Each row is a point on a tangle of strands that fork, close into loops and nearly touch. The rows are in no order.
Points whose rows are less than 9.1 apart are linked; no others are. Some points are linked to none.
q64: [ 3.12  4.09 -0.73  0.77 -0.84 -0.57  3.64  2.05  1.01 -3.03  2.62 -1.67
  3.65 -1.71 -0.60  2.17  2.81 -3.12 -2.97  3.64  2.34  2.47  3.27 -2.43
  4.04]
q354: [ 1.25  1.34  2.53 -2.41 -1.66  0.23 -0.65 -1.34  0.21  4.49 -3.84 -1.18
 -4.90 -2.88 -1.70 -0.28 -3.81  0.01 -0.26 -2.40 -1.87  0.66 -2.35  5.03
 -3.78]
q400: [-2.35 -2.59  1.04  1.97 -0.12 -0.97  2.75  0.96 -2.46 -4.96  2.67  1.20
  1.95 -5.38 -0.08 -1.19  2.19 -2.35 -1.23  5.79  1.14  0.07  3.11  0.94
 -0.35]
q610: [-0.95 -5.73  0.56 -4.85  6.02  0.33 -1.07 -3.23  0.01  2.10  1.40  1.14
 -3.35  0.85  0.63 -0.21  1.55  2.07  4.25  1.13 -1.28 -4.07  4.15  0.44
  5.50]
q178: [-1.10 -5.33  3.98  0.43  0.19 -1.10 -4.39  3.15  1.22  2.45  1.72  0.29
 -0.45  2.96  5.14 -2.40 -3.84  1.51 -2.84 -1.72  0.21 -0.97 -0.42  1.36
 -8.53]
q846: [ 0.59 -7.52  1.93 -2.23  4.27 -2.62 -3.36 -1.96  0.51 -1.30 -0.44  0.43
 -2.82 -0.42  0.61 -5.85 -0.24  3.44  1.06  0.48 -5.53 -1.37 -4.09 -0.91
 -3.84]
q527: [-4.09 -4.52 -1.53  0.16  2.49  1.10 -0.15  0.52 -2.24 -0.93 -0.81  1.52
  0.63 -1.49 -1.05 -0.47  1.43  0.17  2.60  2.60  1.01 -2.98  3.03 -0.17
 -0.82]
q108: [ 0.49 -0.69 -1.46 -0.40  1.66 -0.99  5.57 -3.44  1.06 -3.35 -0.14  0.09
 -0.40 -1.61 -2.86  1.24  6.81  0.24  3.01  3.95  2.96  0.28  3.93  2.14
  3.12]
q47: [-1.66  0.50 -5.53 -0.40  2.08  0.84  1.87 -4.19  2.68 -3.39 -1.43  2.65
 -1.12  5.03 -5.04  0.04  2.99  1.06  3.77  0.81 -0.92  1.76  4.13  1.80
  5.77]
q971: [ 4.44  0.02 -0.76 -0.12 -1.39 -0.64 -0.75  0.66  2.83  5.75  3.73  1.36
  3.35  4.21  2.46 -1.78  5.73  0.10  3.61 -2.19  2.57  2.31  4.56 -0.82
  4.15]
q755: [-5.31 -0.77  0.27 -0.36 -0.91 -0.29 -3.48  0.71 -4.63 -2.24 -4.76  1.85
 -0.98 -2.26  0.57 -1.11 -0.02  0.16 -0.82  1.22  0.00 -1.78 -3.95 -1.29
 -4.21]
q979: [ 3.84  7.17  0.91 -0.62 -4.14  0.06  3.69  0.59  0.88  2.66 -2.27 -2.39
 -0.72 -1.25 -0.15  3.51 -2.38 -1.19 -3.74 -3.96  1.13  3.95 -3.43  0.44
 -1.68]
q320: [ 2.56  6.29  2.07 -1.31 -4.87  1.03  3.86  0.53  1.35  5.90 -2.35 -1.81
 -0.75 -0.67  0.28  3.43 -4.59 -0.91 -3.35 -3.83 -0.54  1.87 -1.02  2.32
 -3.23]
q735: [ 3.34  4.15 -3.00  3.82 -1.15  2.01  3.56 -1.30  4.36 -3.96 -2.74 -0.35
  3.86  4.26 -2.97  2.03  2.08 -3.52  0.33  3.27  3.37  0.51  3.62 -3.60
  3.90]
q949: [-4.98  0.07 -0.50  3.50 -1.21  1.23  3.76 -3.18 -4.30 -7.44 -1.43  3.68
  0.90 -3.93 -2.50 -1.33  3.13 -2.10  0.56  3.96  0.60 -0.36  0.10  0.46
  1.95]
q90: [-0.88 -0.52  6.15 -0.71 -0.31 -3.19 -4.88  2.62  3.29  2.30 -2.49 -1.03
  0.99  4.18  4.97 -0.17 -4.80  2.25 -3.18 -0.08 -2.84 -2.60 -2.58  4.11
 -8.61]
q489: [ 1.74 -2.57 -0.88 -4.27  2.60  0.80 -2.90 -3.20  1.97  4.71  3.16  1.74
 -2.09  4.33  0.62 -1.65  3.78  0.31  5.19 -1.80  0.24 -1.04  4.52 -0.61
  7.49]
q444: [-0.88 -7.12 -0.17 -1.08  2.04  0.48 -2.88 -0.42 -0.68  0.23  2.05  1.46
 -3.92  1.28 -2.25 -4.11 -2.53 -0.03  2.62 -1.92 -3.94  0.64  0.34 -1.80
  0.22]
q497: [-1.40  2.09  4.73 -2.36 -0.82 -0.85 -5.06 -1.06  0.43  1.66 -6.72 -0.72
 -3.56 -1.93  2.23 -0.29 -3.74  1.44 -2.50  1.08 -2.61 -3.38 -4.83  4.34
 -6.45]
q840: [-0.07  4.27  2.59  1.18  0.31 -1.41  3.52  2.65 -2.25 -2.31 -1.52 -2.02
  5.66 -3.97  4.61  3.24 -2.69  2.68 -3.79  1.00 -0.75 -1.44 -3.65 -0.90
 -4.21]
q395: [ 4.58  0.11  0.81  1.06  0.15 -1.05  3.57  2.23  0.73  2.44  2.02 -2.51
  5.62  0.33  0.88 -0.15  3.03 -1.79  1.01  1.07 -0.08  1.49  5.14 -2.25
  3.12]
q485: [-3.64  1.80  2.67  0.53 -2.88 -1.42 -0.62  1.66 -4.32 -2.42 -5.37  0.42
  2.27 -2.96  3.73  0.63 -0.20  0.60 -3.93  1.12  0.13 -0.91 -4.65 -0.71
 -6.29]
q903: [-2.23 -6.64  1.88  0.81  0.66 -1.68 -3.37  3.31  0.35 -1.47  1.21  0.90
  0.55  1.75  3.73 -3.46 -0.57 -0.31 -2.45  0.26  0.52  0.00 -0.41 -0.73
 -8.71]
q385: [-1.47 -4.66  1.78 -0.03  3.37 -1.35 -3.54  3.48 -0.87  1.96 -0.59 -0.33
  4.08  0.29  3.75 -2.09  0.01  1.13  0.36  2.04 -1.53 -3.26  0.95 -1.69
 -4.01]
q698: [-0.87  3.77 -2.29  0.09 -3.58  3.84 -2.17 -0.41 -2.95  0.77 -3.03 -0.31
 -2.79  1.07 -3.61  2.15 -3.07 -2.86 -0.89 -3.88  1.38  0.02 -3.59 -4.07
  2.10]
q247: [ 3.14  3.81 -4.37 -0.60  0.75  2.02 -3.70  0.37  5.38  5.45  1.77  0.28
  0.59  5.15 -0.58  1.71  3.02  0.66  0.89 -1.42  4.17 -1.17 -0.78 -5.72
  4.61]
q533: [ 5.41  4.59 -3.86  1.38  0.34 -0.31  1.85  1.84  5.82  1.27  1.16  0.33
  4.31  2.49  1.99  4.38  2.55 -0.64 -1.98 -0.37  5.18  2.28 -1.90 -5.55
  1.79]
q719: [ 1.31  2.71  1.17  0.29 -0.99 -0.34  0.17  2.71 -0.22  6.12  3.80 -2.74
  0.87  0.80  1.60  1.98 -2.46  1.92  0.15 -5.02  1.39  0.06 -0.56  3.45
 -0.61]
q821: [-2.11 -7.71  0.10 -2.00  3.97 -0.96 -3.19 -1.48 -0.08 -2.00  0.49  2.08
 -4.54  0.67 -0.96 -4.51 -1.79  1.96  1.28  0.86 -5.60 -0.65 -1.93 -2.05
 -1.21]
q708: [ 1.60  4.44  1.91 -0.46 -2.41  1.46  1.59 -1.39 -3.01  0.81 -6.22 -1.17
 -2.50 -3.59 -1.46  1.50 -1.80 -0.77 -2.27 -3.23  0.97  0.84 -5.96  0.49
 -1.64]
q566: [-0.40  0.69  4.99 -2.39 -0.07 -0.05 -4.64 -1.63  2.19  4.28 -3.85 -0.75
 -5.95 -1.85  1.01 -0.44 -5.57  1.18 -1.60  0.23 -3.41 -2.64 -2.69  5.17
 -4.82]
q628: [-6.05 -2.45  0.35  1.87 -0.25 -0.91  1.03  0.34 -3.53 -4.83 -0.67  3.36
  2.05 -4.45  1.66 -1.39  3.64 -1.15 -0.62  5.43  1.80 -1.58 -0.24  0.90
 -4.01]
q977: [ 2.95  4.01 -4.75  1.46 -0.16  0.77  0.49  1.35  2.54  0.54  0.91  0.35
  1.61  1.71 -0.98  2.93  4.02 -0.62 -0.01 -0.64  5.17  2.36 -0.07 -2.64
  2.30]
q375: [ 0.40  2.69  1.84  1.55 -3.13 -0.09  3.19 -1.80 -4.96 -3.30 -4.40 -0.43
 -0.59 -6.04 -0.79  0.30  0.88 -0.39 -2.69 -0.97  0.50  1.20 -6.12  0.15
 -1.38]
q311: [ 2.45 -0.07 -2.13 -0.12  1.58 -1.86  3.11 -1.57  2.27 -1.75  1.49  0.15
  0.11 -0.57 -1.63  0.40  7.26  0.66  3.19  2.01  2.63  3.01  3.85  2.06
  3.56]
q519: [-1.76  2.73 -4.48  1.91 -0.65  2.13  2.86 -1.98 -0.32 -4.97  0.09  2.77
 -0.48 -0.40 -2.84  2.87  5.17 -2.02  0.57  1.48  5.70  1.31  2.19  0.72
  3.75]
q915: [ 3.79  2.05 -1.96 -1.12  0.39  0.82 -1.62  0.96  2.90  7.05  2.41 -0.40
  2.93  4.22  1.39  0.30  4.38  0.97  2.74 -2.50  3.06 -0.67  2.65 -2.72
  4.58]
q265: [-0.04  3.08 -3.08  4.62 -1.42  3.47  2.89 -0.17 -0.13 -3.80 -2.00 -0.31
  4.80  2.42 -3.25  0.49 -0.67 -4.40  0.28  2.07  0.55 -0.28  4.10 -2.94
  3.06]
q254: [ 1.69  0.00  5.56  0.82 -2.37 -0.87  0.49  1.36  2.40  6.36 -0.39 -0.80
 -1.22  0.19  1.67  0.19 -6.66  1.34 -1.65 -2.55 -2.29 -0.25  0.26  5.84
 -5.55]
q264: [-3.00 -0.49 -2.38  1.38  1.79  3.09  1.16 -0.54 -2.52 -2.51 -3.25  1.07
  1.62 -0.67 -3.46  0.84  0.94 -1.59  2.40  2.80  1.38 -3.08  2.33 -1.84
  1.61]
q271: [-0.87 -1.89 -4.36  0.94  0.72  1.21  0.54 -2.35  1.85 -2.27  0.87  1.67
  0.07  4.69 -4.68 -1.88  1.76 -0.42  4.09 -0.40 -1.61  2.40  4.95  1.24
  4.42]
q495: [-4.31 -5.77 -2.72 -2.79  4.65 -0.22  1.20 -3.22 -0.91 -2.88 -0.14  3.76
 -2.96  0.96 -3.56 -0.88  0.15  1.79  2.54  1.82 -3.53 -2.03  1.78  0.56
  3.48]
q591: [-0.01  2.64  2.37  2.11 -3.85 -0.99  3.55 -1.39 -5.18 -6.38 -1.22  0.11
  1.36 -6.78 -0.90 -1.11  1.51 -2.17 -3.97  2.29 -0.17  1.66 -4.05 -1.04
  1.06]
q578: [-1.27 -0.55 -0.34 -3.08  1.96  1.02 -5.44 -1.21 -0.16  2.76  4.36 -2.69
 -6.77 -1.84  2.00 -0.03 -2.28  0.50  2.51 -0.37 -3.54 -2.57 -0.31 -1.75
  4.94]
q637: [ 3.49  5.15  0.34  0.37 -0.08 -1.00  5.38  2.73 -0.55 -1.51  1.82 -3.42
  4.49 -3.02  2.09  3.65 -1.05 -0.83 -3.56 -0.25  0.33  2.00 -1.22 -3.27
  1.12]
q156: [-0.60 -1.75 -1.55 -2.16  2.55 -0.86  6.08 -5.47  1.15 -2.59 -3.40  0.19
 -1.63  1.56 -4.43  1.65  5.16  2.13  4.44  3.63  1.55 -2.44  3.46  1.61
  3.96]
q284: [-6.46 -3.23 -0.32 -0.11  1.36 -1.61 -0.57 -1.28 -2.29 -4.06 -2.00  4.06
  1.75 -2.44  1.48 -2.05  5.07  0.86  0.27  5.45  0.98 -3.23 -2.06  0.84
 -5.14]
q798: [-1.43 -5.35 -2.61 -0.85  0.63  0.42 -0.94 -1.02 -0.77 -0.63  2.26  1.58
 -3.72  1.91 -4.22 -2.75 -1.34 -0.29  2.86 -2.73 -3.04  2.61  1.08  0.26
  1.39]
q222: [ 0.40 -5.38  0.61 -0.07  3.07 -2.14 -0.88 -0.01 -1.41 -0.97 -0.47 -0.27
  0.69 -2.74 -0.45 -3.96  0.95  2.21  2.31  1.19 -3.78 -0.56 -2.03  0.27
 -3.04]
q82: [ 0.59  0.87 -3.56 -0.51 -1.65  0.80 -1.77  1.83  0.14  4.18  3.91 -0.84
 -0.34  1.82 -1.40  0.92  2.23  0.43  1.67 -3.37  2.68  2.26  1.29  0.20
  2.11]
q158: [-0.49  3.68 -1.48  1.44 -4.77  1.40  2.18  2.38 -3.76 -1.54  1.02 -0.56
  0.84 -2.11 -0.70  3.12 -0.68 -2.90 -2.98 -1.72  3.07  3.04 -0.29 -1.30
  0.66]
q917: [-0.87 -2.01 -4.15  1.53 -1.73  1.04 -0.20 -0.37 -0.59 -1.84  2.67  1.11
 -0.92  2.18 -4.33 -1.54  0.67 -1.94  2.77 -1.39 -0.86  3.71  3.11  0.85
  2.25]
q365: [ 2.32 -4.60  1.93  0.54  0.44 -1.40  0.99  0.77  0.01  1.93  5.52 -0.28
 -2.75 -1.10  1.19 -2.54 -0.43  0.37  1.08 -4.65  0.80  3.57  0.57  4.34
 -1.93]
q964: [-2.06  1.43 -0.24 -2.73  1.33  0.97 -5.44 -0.32 -1.71  0.92 -0.38 -2.49
 -5.98 -3.00  0.01 -0.13 -3.27  0.26  1.01  0.81 -3.10 -3.05 -2.85 -2.67
  2.06]
q244: [ 0.07 -2.52  2.81 -1.13  2.01 -1.37 -3.35  0.84 -0.49  3.51  0.13 -1.71
 -2.87 -1.36  0.96 -2.50 -3.62  2.19  1.25 -1.94 -2.69 -1.02 -2.64  2.12
 -3.24]
q506: [ 0.51  1.74  1.14  0.93 -0.55 -0.93  3.49  2.30 -2.47 -3.75  2.76 -1.12
  3.16 -5.12  0.08  0.74  1.30 -2.67 -3.37  4.30  1.12  0.98  2.32 -0.59
  2.05]
q133: [ 4.49  6.57 -0.71  0.74 -2.87 -0.34  3.57  0.49  0.12 -1.65 -1.74 -1.51
  0.60 -1.42  0.01  3.39 -0.14 -2.35 -3.91 -2.85  2.67  4.42 -5.74 -2.55
  0.60]
q269: [ 2.57  6.05 -0.64 -0.20 -2.81 -0.64  3.71  3.54  2.31  3.06  6.44 -2.91
  4.09  1.21  3.99  4.42 -0.79  1.54 -2.96 -3.79  2.32  2.69  0.85 -1.00
  0.86]
q343: [-1.08 -1.14  0.62  0.53  2.73 -0.94  0.06  3.21 -2.12  0.36 -2.52 -1.02
  5.49 -2.28  2.43 -0.09  1.10  1.26 -0.36  3.67 -0.34 -3.60  0.38 -1.89
 -3.48]
q978: [-2.96 -6.30  0.75  1.30 -0.28 -1.69 -2.69  2.58 -0.54 -3.31 -0.93  1.50
  1.45  1.25  1.23 -3.93  0.15 -1.29 -1.33  2.50 -1.76  0.39 -1.03 -2.14
 -6.99]
q665: [-0.80 -0.66  3.92 -2.32  0.69 -3.90 -5.58 -0.75  1.52 -0.30 -3.83 -1.40
 -1.25  0.35  2.64 -2.87 -1.18  2.51 -1.98  1.50 -3.53 -3.22 -6.45  3.71
 -7.92]
q217: [-6.46 -5.95 -0.68 -1.94  3.75 -0.70  0.44 -2.49 -1.22 -3.20 -2.30  4.29
 -0.29 -0.84 -0.55 -1.50  3.07  1.53  2.25  5.69 -0.73 -4.52  0.81 -0.11
 -2.26]
q194: [-2.66  3.95  3.22  0.59 -1.33 -2.49  0.37  2.32 -2.78 -2.95 -4.26 -0.89
  5.06 -2.39  5.73  1.93 -0.91  2.78 -4.51  1.25 -0.49 -2.11 -5.24  0.77
 -7.02]
q908: [ 2.33  3.88  2.79 -1.43 -4.13  0.63  1.45  0.30  2.63  8.69 -0.75 -1.81
 -2.01  0.51 -0.57  1.38 -5.10 -0.60 -2.08 -4.04 -1.61  0.37  0.22  5.35
 -3.19]
q935: [ 0.79  1.26 -0.96 -1.12 -0.68  0.44 -2.86  1.82  0.23  6.66  4.37 -2.20
 -1.54  1.48  0.16  0.39 -0.55  1.28  1.45 -5.04  1.79  0.04 -0.14  2.22
  1.22]
q699: [-2.96  1.96 -2.64  3.18 -0.91  1.87  4.00 -2.78 -2.18 -6.86 -0.94  2.68
  0.44 -2.25 -3.41  0.80  3.63 -2.64  0.48  2.24  3.03  0.78  1.41  0.75
  3.95]
q3: [ 3.51  6.63 -2.88  0.24 -2.55 -0.11  2.49  3.05  4.07  3.45  4.51 -1.35
  3.69  2.68  3.27  4.57  0.58  1.27 -2.96 -3.46  4.37  2.56 -1.50 -3.30
  0.54]
q558: [ 2.38  6.20  1.76  0.31 -0.03 -0.70  6.11  1.38 -1.45 -3.45  0.53 -2.70
  4.33 -4.60  4.05  5.03 -2.97  0.26 -5.11 -0.78  0.62  0.73 -3.80 -2.50
 -0.53]
q955: [ 0.26  1.51  5.42  0.46 -2.39 -0.73  0.10  1.40  1.31  3.57 -3.61 -0.27
 -0.75 -1.26  1.83  1.25 -5.87  1.90 -2.71 -0.62 -2.14 -0.79 -1.09  6.36
 -7.10]
q149: [ 3.92  5.32 -1.96  2.33 -2.22  0.92  3.19  0.41 -0.12 -4.09 -2.40 -0.31
  2.34 -0.19 -1.24  3.05  0.57 -3.97 -3.22 -2.07  2.43  3.61 -5.22 -4.82
  2.59]
q859: [ 4.56  3.86  0.01  0.65  0.77 -1.20  4.92  2.72  1.18 -0.25  2.30 -3.31
  5.44 -1.68  1.36  2.73  1.91 -1.39 -1.84  1.73  0.90  1.48  1.87 -3.18
  2.83]
q432: [ 3.14 -2.05  1.26  0.93  0.07 -3.02  2.20  1.00 -0.24 -1.03  5.45 -1.51
 -0.95 -3.33 -0.21 -2.36  2.18 -0.74  0.16 -0.65 -0.27  5.03  0.74  3.84
  0.40]
q102: [ 1.75  4.23  2.14  0.95 -2.78 -1.14  2.94  3.36  0.88  5.80  5.53 -2.85
  3.14  1.81  3.60  3.04 -3.20  2.48 -0.81 -5.35  0.70  0.95  1.00  2.93
 -0.19]
q993: [ 0.89 -4.97  2.59  1.24  2.32 -2.95 -0.22  1.29 -1.12 -1.07  0.88 -0.75
  1.13 -3.05  2.20 -3.78  0.20  2.38  0.26  0.50 -1.91  0.18 -2.12  2.50
 -5.68]
q362: [ 1.23 -3.38  5.71  1.24 -0.71 -0.55 -1.51  0.95  1.58  5.16  2.25  0.18
 -3.06  0.52  2.43 -1.49 -5.76  2.06 -0.86 -3.89 -0.18 -0.53 -0.04  6.09
 -5.65]
q619: [-3.83 -0.20 -0.18 -2.30  0.89  0.52 -4.85 -0.63 -3.28 -1.10 -3.51 -0.13
 -4.35 -2.65 -1.18 -0.82 -2.24  0.56  0.65  1.03 -3.06 -2.41 -4.26 -2.30
 -0.55]
q557: [-1.10  1.17  6.17  0.75 -1.26 -2.62 -2.12  2.65  2.04  2.00 -3.18 -0.47
  1.37  1.52  3.99  1.86 -5.51  3.73 -2.86 -0.12 -2.40 -2.25 -1.97  5.52
 -7.96]
q647: [ 0.44 -5.34  5.13 -3.09  4.47 -1.73 -5.37 -2.49  2.49  0.70  1.76 -0.36
 -7.94 -0.23  4.41 -3.79 -3.80  3.82  0.01 -0.82 -4.94 -1.64 -3.59  1.57
 -2.34]
q547: [ 1.07  5.76 -1.39  0.90 -2.79  0.62  3.18  1.87 -1.13 -4.26  3.04 -0.10
  2.41 -1.83  0.59  3.95  0.70 -3.64 -5.37  0.65  4.32  2.98  0.48 -2.94
  3.86]
q827: [ 0.96 -2.69 -0.45 -4.68  2.78  1.14 -4.55 -2.30  0.71  5.34  5.91  0.98
 -3.48  2.59  2.42 -1.59  1.53  0.63  4.27 -3.10 -0.53 -1.74  2.66  0.15
  6.92]
q532: [ 0.53  0.05  1.43 -0.52 -1.60 -0.38 -0.02  0.93 -1.67  2.85 -1.14 -1.86
 -2.77 -2.70 -1.12 -0.40 -3.03  0.00 -0.14 -2.59 -0.87  1.59 -2.09  3.15
 -3.77]
q673: [ 2.41  4.39 -4.87  3.81  0.22  1.60  1.70 -2.97  4.78 -4.84 -3.71  1.39
  2.11  4.18 -3.95  0.40  3.50 -1.70  1.65  2.33  2.54  2.12  1.50 -2.37
  4.12]
q684: [ 1.27 -3.90  0.25 -4.82  4.12  0.08  0.95 -4.31  1.79  2.34 -0.84  0.62
 -2.39  3.60 -1.19  0.36  4.12  1.73  5.46  0.58  0.84 -2.38  5.95  0.63
  6.18]
q376: [-2.05  1.88  2.18  3.06 -2.97 -0.88  3.25 -2.47 -4.83 -8.03 -0.23  1.73
  1.93 -6.63 -1.64 -2.49  2.41 -2.57 -3.44  5.26 -0.26  0.33 -1.99 -0.98
  2.76]
q224: [ 2.10  5.38 -4.34  4.76 -0.56  2.29  1.57 -3.29  2.18 -6.89 -3.87  2.53
  2.06  3.35 -3.24  0.50  2.46 -3.46 -0.05 -0.12  2.59  2.96 -2.72 -2.72
  4.89]
q603: [-1.06 -1.22 -1.25  2.47 -1.87  0.51  0.97  2.54 -3.42 -1.66 -0.42 -0.31
  2.15 -1.56 -2.35 -0.76 -1.05 -2.13  0.40  0.86 -1.69  1.59  0.88 -2.05
 -0.40]
q110: [-3.56 -2.94 -3.78 -2.65  3.84 -0.02  4.28 -5.52  1.05 -3.18 -1.78  3.28
 -2.17  5.16 -4.94 -0.19  0.76  1.67  2.76  2.55 -3.33 -1.45  4.10  2.84
  6.24]
q214: [-0.12  0.59  1.00  1.14  1.55 -1.44  1.70  3.07 -2.73 -0.81 -1.33 -1.93
  4.68 -4.29  2.35  0.66 -0.04  1.85 -1.40  2.14 -0.58 -1.45 -1.94 -0.53
 -3.68]
q109: [ 0.28  3.28 -0.56  0.32 -2.25  2.20  0.23 -0.03 -3.67  0.03 -4.92 -0.81
 -1.83 -1.67 -2.89  1.69 -2.15 -2.21 -1.17 -3.39  0.98  0.78 -5.20 -2.92
  0.43]
q299: [ 3.65  5.34 -3.71  4.01 -1.99  1.28  1.73 -0.81  2.52 -5.85 -2.42  2.49
  3.00  2.07 -1.29  2.31  1.96 -4.47 -2.63 -0.18  3.83  3.79 -3.34 -4.79
  4.04]
q640: [-0.15  1.56 -4.54 -0.19  0.36  1.60  0.65 -4.54  5.48 -1.53 -2.57  1.94
 -1.23  7.21 -3.45  1.33  3.89  2.02  3.84  2.04  3.06  0.63  5.81 -0.12
  5.15]
q502: [-1.09 -2.75  5.81 -0.95  0.62 -1.74 -7.04  2.17  3.07  3.25 -0.04 -0.80
 -2.23  3.41  5.15 -2.20 -4.93  1.58 -2.71 -0.77 -1.86 -2.93 -1.87  2.43
 -7.42]
q103: [ 0.30  0.90 -3.45  1.72  0.09  2.82  1.10  1.52 -0.66  0.64 -0.41 -0.81
  3.29  1.73 -3.03  2.03  0.68 -2.41  1.57  0.46  1.65 -1.22  3.47 -3.56
  2.61]
q197: [-0.68 -4.02  1.19 -3.09  2.97  1.26 -5.70 -1.08 -0.13  4.14  6.07 -0.51
 -5.39 -0.21  3.19 -1.96 -2.21  0.79  2.86 -2.44 -2.73 -2.68  1.19 -0.35
  4.02]
q879: [ 1.91  2.77 -5.17 -0.30  0.74  2.73 -3.56 -1.36  4.73  2.74  0.17  0.55
 -0.13  5.89 -2.93  1.32  3.02 -0.18  2.61  0.03  2.95 -1.39  1.57 -4.91
  5.85]
q509: [ 2.48  2.87 -3.44  1.05 -3.38  0.16  0.10  2.65  1.93  3.01  4.94 -0.71
  2.16  1.90  0.40  1.36  3.69  0.06 -0.28 -1.64  3.70  4.02  1.98 -0.82
  2.12]
q841: [-2.06  1.08  3.62 -0.34 -5.17 -0.49  0.67  1.90 -2.74  0.06 -4.38  0.42
 -0.01 -2.89  3.42  1.05 -3.55 -0.83 -4.76 -0.06 -0.54  1.28 -1.55  2.02
 -7.49]
q844: [-0.61 -3.30 -1.44  2.35 -0.24  2.48  0.76  1.19 -0.80  0.83 -0.03 -0.49
  4.06  2.47 -2.55 -0.82 -0.41 -2.30  2.65  1.59 -0.88 -1.47  6.74 -2.69
  2.08]
q403: [-0.78 -1.37  2.80 -0.06  0.27 -3.59 -2.26  1.44 -1.09 -1.37 -2.56 -0.95
  1.90 -1.66  2.97 -2.24 -0.36  2.42 -1.73  1.33 -2.11 -1.21 -5.06  2.67
 -7.98]
q989: [-5.76 -5.75 -2.13 -1.88  3.45  0.00 -1.79 -2.60 -1.61 -4.12 -0.89  3.65
 -3.25  0.69 -2.87 -2.88 -1.34  1.50  1.69  2.46 -5.03 -1.93 -0.72 -0.96
  0.82]
q941: [-2.52 -4.46 -3.22 -0.59  2.41  2.68 -0.97 -3.39  1.54 -0.96  0.77  1.90
 -1.18  5.64 -3.85 -2.35 -1.32 -0.64  4.17  0.14 -3.32 -1.62  6.04  0.04
  5.22]
q322: [-2.66  1.18 -4.32 -0.25 -2.68  4.44 -4.34  0.44 -2.40  1.71  1.20 -0.29
 -1.71  2.20 -4.12  1.08 -2.44 -1.94  1.07 -2.27  0.32 -1.20 -0.01 -3.04
  2.91]
q294: [-2.59 -2.64 -3.59 -1.27 -0.12  3.77 -4.50 -1.21 -0.39  1.61  3.35  0.50
 -1.79  3.46 -3.46 -1.10 -1.82 -1.18  3.16 -0.97 -1.76 -1.90  3.64 -1.85
  4.85]
q543: [ 1.07 -4.72  3.33  0.09  0.39  0.27 -1.64  0.45  0.24  4.74  5.16  0.21
 -3.67  0.53  1.92 -2.05 -3.62  1.69  0.54 -5.28  1.37  0.48  0.03  4.81
 -3.42]
q773: [ 3.78  1.62 -0.79  0.69  1.06 -2.79  2.56  0.61  1.05 -1.55  3.58 -1.69
  0.68 -2.89 -0.74 -0.45  5.47 -0.20  0.72  1.03  1.29  4.48  1.09  2.43
  2.68]
q99: [ 0.61 -3.15  5.41 -1.87  3.97 -1.96 -4.60 -1.78  1.78  2.83  1.50 -1.05
 -6.32 -1.10  2.70 -2.71 -4.58  4.21  1.73 -2.11 -4.09 -2.35 -3.26  4.55
 -1.65]
q587: [ 1.16  0.45 -3.06 -1.21  1.21  2.12 -1.89 -2.83  4.34  2.27 -0.94  0.35
 -0.66  6.84 -3.21  0.40  3.66  0.64  4.38  0.82  1.85 -1.41  5.53 -2.47
  6.39]
q193: [-1.43 -6.34  1.21 -3.36  5.64  0.82 -4.73 -1.13 -0.26  2.33  3.81  1.23
 -4.12 -0.18  3.11 -1.95 -0.81  1.73  2.68 -0.02 -1.91 -3.72  2.21 -0.12
  2.85]
q409: [ 2.35 -3.52  0.94  1.89  0.52 -0.16  3.04  1.77 -0.64  0.37  0.87 -1.50
  4.77 -0.98 -0.09 -1.21  1.55 -2.06  1.79  2.87 -0.89 -0.24  5.72 -2.01
  1.27]
q945: [-1.65  1.53  1.65  0.53 -6.75  1.18  1.74  1.83 -4.16 -0.43 -1.65 -0.13
 -0.99 -3.25  0.57  1.51 -3.22 -2.59 -4.08 -1.36  0.49  3.11 -0.07  0.27
 -3.39]

A fork is a point with three links, a tip a point with one. Leave the first point through the second and follow the links. Name the first fork or tip that comes.
q322, q698 | q519
q193, q610 | q197
q673, q224 | q254
q955, q557 | q978
q103, q264 | q64
q197, q578 | q485

How many points has the smallest loop of links through each point below? Write 0 if it is on no loop.
q444 | 9
q993 | 0
q64 | 11
q269 | 9
q527 | 13
q197 | 6
